A landscape with many valleys, sampled at points; each row gives a point and its height.
A ball rolls from a point to the lowest of its 4 nearest points, and stops where none of them is lower. Distance is the straight distance between rows; heights are no part of it.
<652>: [171  88 161  82 113 119 142 156  84 110 122  68 174  80 156 191 101 129
 159 144 181 119 145 129  78 134]  h=58.5
<841>: [127 163 114 137  96 125 112 123 143 137 108 128 113 176 100 106 141 125
 183 110  76 139 119 188 134 120]  h=59.6
<934>: [129 175 113 122  99 132 141 139 133 126 115 104 111 174 127 155 115 133
 185 148 122 141 144 146  99 119]  h=56.3
<557>: [ 94 156 113 132 159 107 139 100 131 125 128 160  78 171 121  57 105  93
 104 145  71 105 182 209 181  67]  h=61.6
<464>: [ 92 159 126  89 148 140 151 108 104 112 180 142 116 148 125  55 162 100
  82  92  87 133 182 172 219  86]  h=20.6
<117>: [ 94 157 106 133 157 114 127 107 106 148 108 103  81 195  86  69  84 121
 154 151 131 153 155 100 146  59]  h=33.3
<211>: [106 176 106 152 139 107 164  71  85 167 170 102  69 128 111  84  87 136
 125 148 153 173 213  99 150  91]  h=74.2
<963>: [128 114 112 138  95 123 108 117 149 126 104 152 150 133 128 139 152 126
 146 122  74 120 124 137  99 159]  h=59.2
<640>: [136 128 116 111  85 124 106 158 152 115  98 109 119 173 112 159 150 128
 143 148  89 156 129 187  79 147]  h=73.8
<986>: [188  92 167 118 123 119 141 131 114 134 125 117 175  77  91 173  90 119
 173  91 157  92  97  63  65 119]  h=37.2
<834>: [114 111 115  88 157 131 103 151 128 132 133 137 147 146 141 130 193 150
  85 150  89 102 103 183 157 141]  h=40.5
<575>: [155  75 154 133 136 138 149 121  96 122 131 146 159  84 121 144 107 134
 113 108 132  85  94  86  91 122]  h=44.4
<715>: [142 141 128 180 143 124  93  95 164 153 103 125 109 149 150 154  91 144
 150  92 131 111 102  34 114 130]  h=48.9
<85>: [ 66 191 141 153 146 113 147  97 118 143  92  80  85 189  90  98 112 135
 195 152 170 179 143  62 134  57]  h=8.6
<188>: [161 108 138  93 104 119 120 165 139 136  76 154 203  98  88 181 112  98
 142  96 113 130 112  92 128 154]  h=40.8
<925>: [145  77 159 107 114 145 122 139  82 109 125 121 159 104 122 124 133 121
 136 143 124 110  94 132 115 149]  h=34.9
<842>: [110 166 105 126 113 122 124 130 143 110 144  81  95 134 135  76 151 122
  98 153 175 153 161 183 160 146]  h=44.0
<240>: [162  96 170 122 118 137 110 151 145 165  99 154 181  84  96 167  94 114
 111  76 120  98 114  52 107 148]  h=36.0
<428>: [115 164 105 133 137 148 154  86  84 105 202 109  90 117 130 105  93 159
 133 134 157 140 153 103 154  93]  h=67.4
<672>: [109 108 117 104 125  89 131 149 108 116 118  75  99  88 112 129 133 128
 117 172 207 166 163 169 116 132]  h=54.3
<632>: [124 154 137 125  69 120 149 129 130 122  94 102 170 156 115 197 102 111
 173 154 174 164 125 135  68  99]  h=56.2
<605>: [132  87 137 111 129 117 142 141 102 109 152 119 120 109 127 148 111 112
 134 151 164 118 103 144 109 116]  h=41.8
<922>: [115 156 134 147 161 125 150  83 131 131 137  80  87 157 115 157  77 141
 187 127 168 181 121  73 106  91]  h=49.2
<904>: [162 133 161 166 124 125 136  98 144 108 129 147 117  95 132 147 109 129
 142 100 131 112  78  84  87 117]  h=18.2
<229>: [125 152 149 125 100 160 151 114 113 112 158 113 113 104 122 175 109 123
 174 143 159 148 129 102 101 118]  h=50.5
<237>: [130 109 126 112 147 138 139 146 149 141  94 182 174 108 127 131 159  98
 106 142  88  92 127 115 137 195]  h=47.9
<740>: [142 139 164 136 128 138 135 129 178 146  79 150 159 121 130 158 114 119
 118  91 103  96 128  51 115 174]  h=40.9
<423>: [133  92 104  93 126 129  91 161 169 154 108 163 183 133 114 145 167 138
 101 140  90 141 106 141 122 177]  h=55.6
<204>: [105 186 105 134  89 113 138 101 129 125  93  80  99 169 111 160 124 108
 187 143 149 182 137 128 113  82]  h=60.8
<623>: [139  69 115 113 139 133 105 137 125 177 117 170 176 120 136 103 180 156
  89 150  83 114  92 171 141 156]  h=36.6
<705>: [222  84 193  85 150 130  96 172 107 178 124 116 179  71 133 193 110 142
 152 140 142 129 113 122 109 118]  h=27.3
<492>: [ 98 145  97 141  96  99 128 142 147 105  99  72  94 111 114 142 144 128
 136 178 180 171 167 185 117 129]  h=55.4
<127>: [147 144 119 166 142 124 139  91 152 143 135 159 140 133 166  81 142 138
  86 103  67  90 141  74 172 205]  h=52.9
<266>: [146  85 149 149 135 130 136 123 109  95 140 152 152 105 157  79 171 140
  81  93 114  82 109 170 168 141]  h=19.4
<699>: [128  96 115 137 108 140 119 129 143 108 147 141 144 119 135 131 126 121
 105 139  98  83 109 130 133 156]  h=53.4
<697>: [170  85 164 103 126 139  93 154 110 156 104 161 186  90 113 135 126 157
 115  97 137  90 111 101 126 165]  h=33.2
<70>: [140 120 152 159 150 136 143 107 113  97 156 130 130  87 108 134 107 135
 126 117 172 104  87  81  88 126]  h=39.4
<325>: [141  70 124  97 126 124  99 157 137 164 104 161 181  99 121 153 136 127
 126 107  98 136 110 108 118 176]  h=42.7
<291>: [105 174 121 125 153 116 149  89  89 166 136  89  65 156  89 118  74 121
 187 145 150 192 155  70 133  77]  h=35.3
<220>: [134 124 129 120  90 105 136 156  96 114 110  78 161 131 122 192 106 111
 167 162 170 149 129 134  81 111]  h=53.1
<847>: [144  71 134  90 113 123 112 145 125 146 125 146 159 137 118 145 131 148
 132 145  83 133 114 162 111 156]  h=40.2
<147>: [125 199 109 146 106  99 147 128 117 122 128  81  65 147 122 143 105 138
 174 135 147 166 175 138 131 100]  h=64.9
<543>: [133 151  89 177 138 115 139  98 122 170 122 152 136 173 169 108 131 137
 123 116  69  99 138 104 188 160]  h=51.3
<656>: [118 124 129 111 130 135 144 148  97 100 151 122 115 121 133 137 142 118
 123 160 161 129 144 153 120 144]  h=47.8
<503>: [106 131 129  76 160 118  91 154 155 112 119 129 120 143 172 103 186 131
  67 182 147 160 128 219 149 108]  h=25.8
<212>: [131 137 162 126 120 144 118 110 148 112 111 128 137 125 130 183  73 128
 135 100 144 121  84  72  77 133]  h=11.4
<305>: [126 137 106 149 157  88 134 102 110 159 125 161  94 175 135  88  74 112
 126 131  71 109 166 128 194  93]  h=58.4
<991>: [147 152 135 154 141 142 142  97 169 156 118 162 131 130 131 123 123 126
  83  73  94  92 130  58 142 214]  h=47.7
<353>: [ 91 154 108 144  81  93 146 152 122 101 125  75 128  98 110 161 123 133
 146 162 217 172 160  85  99 114]  h=65.0
<223>: [140 118 154 149 151 150 146 101 152  88 134 114 131  90 128 189  82 114
 168 109 156 122  97  74  51 118]  h=19.1
<417>: [105 180 105 141  76 126 115 119 109 113 159  79  82  92 111 103 129 145
 109 141 147 162 185 162 135 110]  h=53.2
<60>: [108 158 139 158 143 143 126 120 113 119 151  87  80 176 129 147  86 128
 195 133 138 145 121  83 137  88]  h=47.6
<950>: [143  98 156 112  95 142 128 135 108 137  84 110 161 114 105 182  86 102
 157 104 147 130  96  84  72 103]  h=26.7
<302>: [149  68 182 154 153 128 136 132 110 117 134 162 166  59 128 116 143 123
  85  82 134  48 106  70 106 169]  h=47.2
<114>: [184  67 167  97 152 132  92 179 135 163 105 138 177  72 127 150 129 161
 145 119 108 144 101 161 120 143]  h=14.0
<408>: [ 98  95 150 120 140 151 119 138 129  93 165 165 150 126 153  95 191 132
 102 140 123 123 126 191 158 119]  h=41.7
<453>: [102 150 112 129 117 143 153 125 120 130 192 128  97 135 151 109 121 125
 124 146 155 142 155 141 155 126]  h=57.9
<781>: [ 86 171  84 140 150 111 110 131 121 147 130 124  47 190 112  93 109  98
 133 146  98 156 180 149 151  74]  h=48.3
<172>: [114 154  99 172 155 119 114 105 102 164 134 164  84 177 154 105  95 111
 143 107 104  98 110  86 164 124]  h=57.8
<1007>: [103 176 115 131  55  84 143 136 161  94  79  58 120 162 126 167 117  85
 178 137 185 195 137 121 105  94]  h=60.6
<134>: [ 88 172  76  87 142 136 155 105 134 124 150 110  93 126 135  57 168 119
  59 123 119 145 184 202 202  95]  h=42.6
<702>: [134  66 135 103 134 108 104 155 103 171 120 160 153 119 121 132 163 153
 100 160 122 136 112 177 103 126]  h=16.0
<133>: [104 111 179 178 131 150  95  65 211 145  99 127 171 134  96 197  84 155
 134  70 156 129  98  43 101 151]  h=40.3
<807>: [110 170  70  91 148 116 147 118 132 111 149  81 101 133 122  69 173 118
  92 150 164 144 172 196 156 116]  h=34.3
<246>: [104 171  83 124 109 143 135 139 101 101 144  98  85 144  99 104 114 124
 152 144 146 149 157 160 163 139]  h=55.1
<634>: [132 114 183 161 138 139 121 122 172 141 128 142 143  77 109 172  82 140
 149  93 148  92 110  49  86 116]  h=27.5
<21>: [178  50 142 102 202 116 105 148 143 187 115 201 182 116 160 127 203 137
  70 113 106 133 120 140 192 150]  h=64.4
<394>: [147  68 164 146 152 135 153 138 100 120 128 187 158 106 172  90 204 119
  70 105 122  86 147 120 135 185]  h=48.0
<445>: [114 136  86 111 132 136 126 133 152 117 144 132 136 170 134  99 168 133
  91 132  94 122 132 196 147 131]  h=47.0
<75>: [112 174 117 149  88 126 133 125 127  91 131 117 104 147 125 173  92 120
 192 122 137 150  88  93  81 121]  h=44.3
<755>: [ 95 155 128 154 158 116 129  85 107 136 143 124  91 170 128 105  85 129
 151 103 121 154 110  78 147  71]  h=48.7
<256>: [109 127 105  93 124 119 105 159 154 113 102  91 105 141 121 116 173 137
  98 183 162 141 141 206 106 114]  h=44.1
<667>: [130  84 126 150 126 140 136 149 131 147 108 177 156 118 162 106 192 140
  67 123  89 100 121 154 163 184]  h=39.3
<263>: [ 94 159 119 132 146 161 160 107  97 113 191 127  80 130 140  79 116 146
 100 128 116 132 172 142 180  71]  h=68.0
<82>: [144 112 142 120 116 165 133 151 159 128 104 208 152 117 135  98 149 116
  78  94  90  83 118 106 150 214]  h=53.0
<295>: [155  68 175 120 131 123 149 134 115 119 125 156 144 101 139 111 152 139
  87 113 116  88 102 112 120 143]  h=38.1
<493>: [141 103 141  89  97 105 120 149 114 131 132  97 152 142 105 162 112 120
 168 154 138 136 145 158  80 129]  h=48.8
<292>: [123 151 118 155 143 147 119  98 111 112 148 123 105 145 139 153  74 130
 158 119 143 126 102  87  78 128]  h=31.7
<400>: [126 120 134 124 106 117 145 149 121 116 138 131 118 121 134 133 139 119
 128 144 118 115 112 142 107 130]  h=44.7
<1027>: [113 135  66 118 121 102 107 114 171 126 127 154 107 171 124 123 180 135
 132 134  56 125 109 227 132 131]  h=50.9
<1005>: [131 180 125 158 112 126 105 108 114 119 143 116  98 183 135 126  91 122
 185 135 125 162 123 129 111  93]  h=53.8
<66>: [136 123 121 165 161 137 146 118 116 134 163 153 122 141 156  88 137 135
 129 119  92  76 121 100 181 147]  h=18.3
<998>: [161 120 119 151 118 152 149 127 123  96 167 134 116 114 130 148 104 132
 135 130 150 109  97 106 112 120]  h=39.8
<698>: [120 165  84  70 142 132  94 148 190 113 123 118  99 152 148  72 199 124
  65 170 119 120 122 234 150 102]  h=9.6
<523>: [115 112 146 140 161 150 156 123 127  97 150 163 133 121 181  65 176 145
  83  84  94 109 116 162 202 127]  h=51.6
<310>: [126 124 131 159 154 172 151 123 114  90 176 144  90  97 156 117 126 119
 146 126 133 117 115 125 136 130]  h=57.0
<752>: [180  63 182 104 145 128 100 173  94 142 128 147 151  87 130 158 117 123
 147 136 155 101 103 141 114 123]  h=26.8
<278>: [115 139 107 131 145 148 159 122 123 109 170 125 106 121 143  80 152 139
  98 119 103 121 131 184 192 101]  h=58.0
<156>: [144 142 122 174 142 145 161 136 143 134 129 141 145 107 165  92 156 135
  84  99  85  85 147  98 152 214]  h=55.7
<686>: [115 135 149 148  89 148 101 119 132 127 114 143 170 140 122 187 109 123
 171  77 124 127  92  75  78 142]  h=27.6
<94>: [176  70 123  84 149 119 100 176 157 198  77 180 198 123 119 132 142 131
 101 117 102 132 100 110 156 184]  h=54.5
<1010>: [105 169  78  77 168 144  82 124 174 105 135 109 114 139 154  70 199 148
  50 159 140 133 171 219 159  98]  h=19.3
<242>: [ 94 175  99 162  42 101 106 157 133 105 109  70 104  89  92 141  94 131
 162 163 194 198 159 150  99  90]  h=60.5

Where does a ball stop that starts at each point below?
<246> => <698>
<147> => <212>
<242> => <698>
<492> => <698>
<204> => <212>

Call two points neighbours if one is among the 4 nearest of the other. Go from one point of each pair to the other, from neighbour to neighbour, staying as low as possible. Name the highest point that can't be avoided.
<698> and <66> => <523>
<212> and <114> => <240>
<464> and <702> => <134>
<266> and <212> => <295>
<698> and <702> => <834>
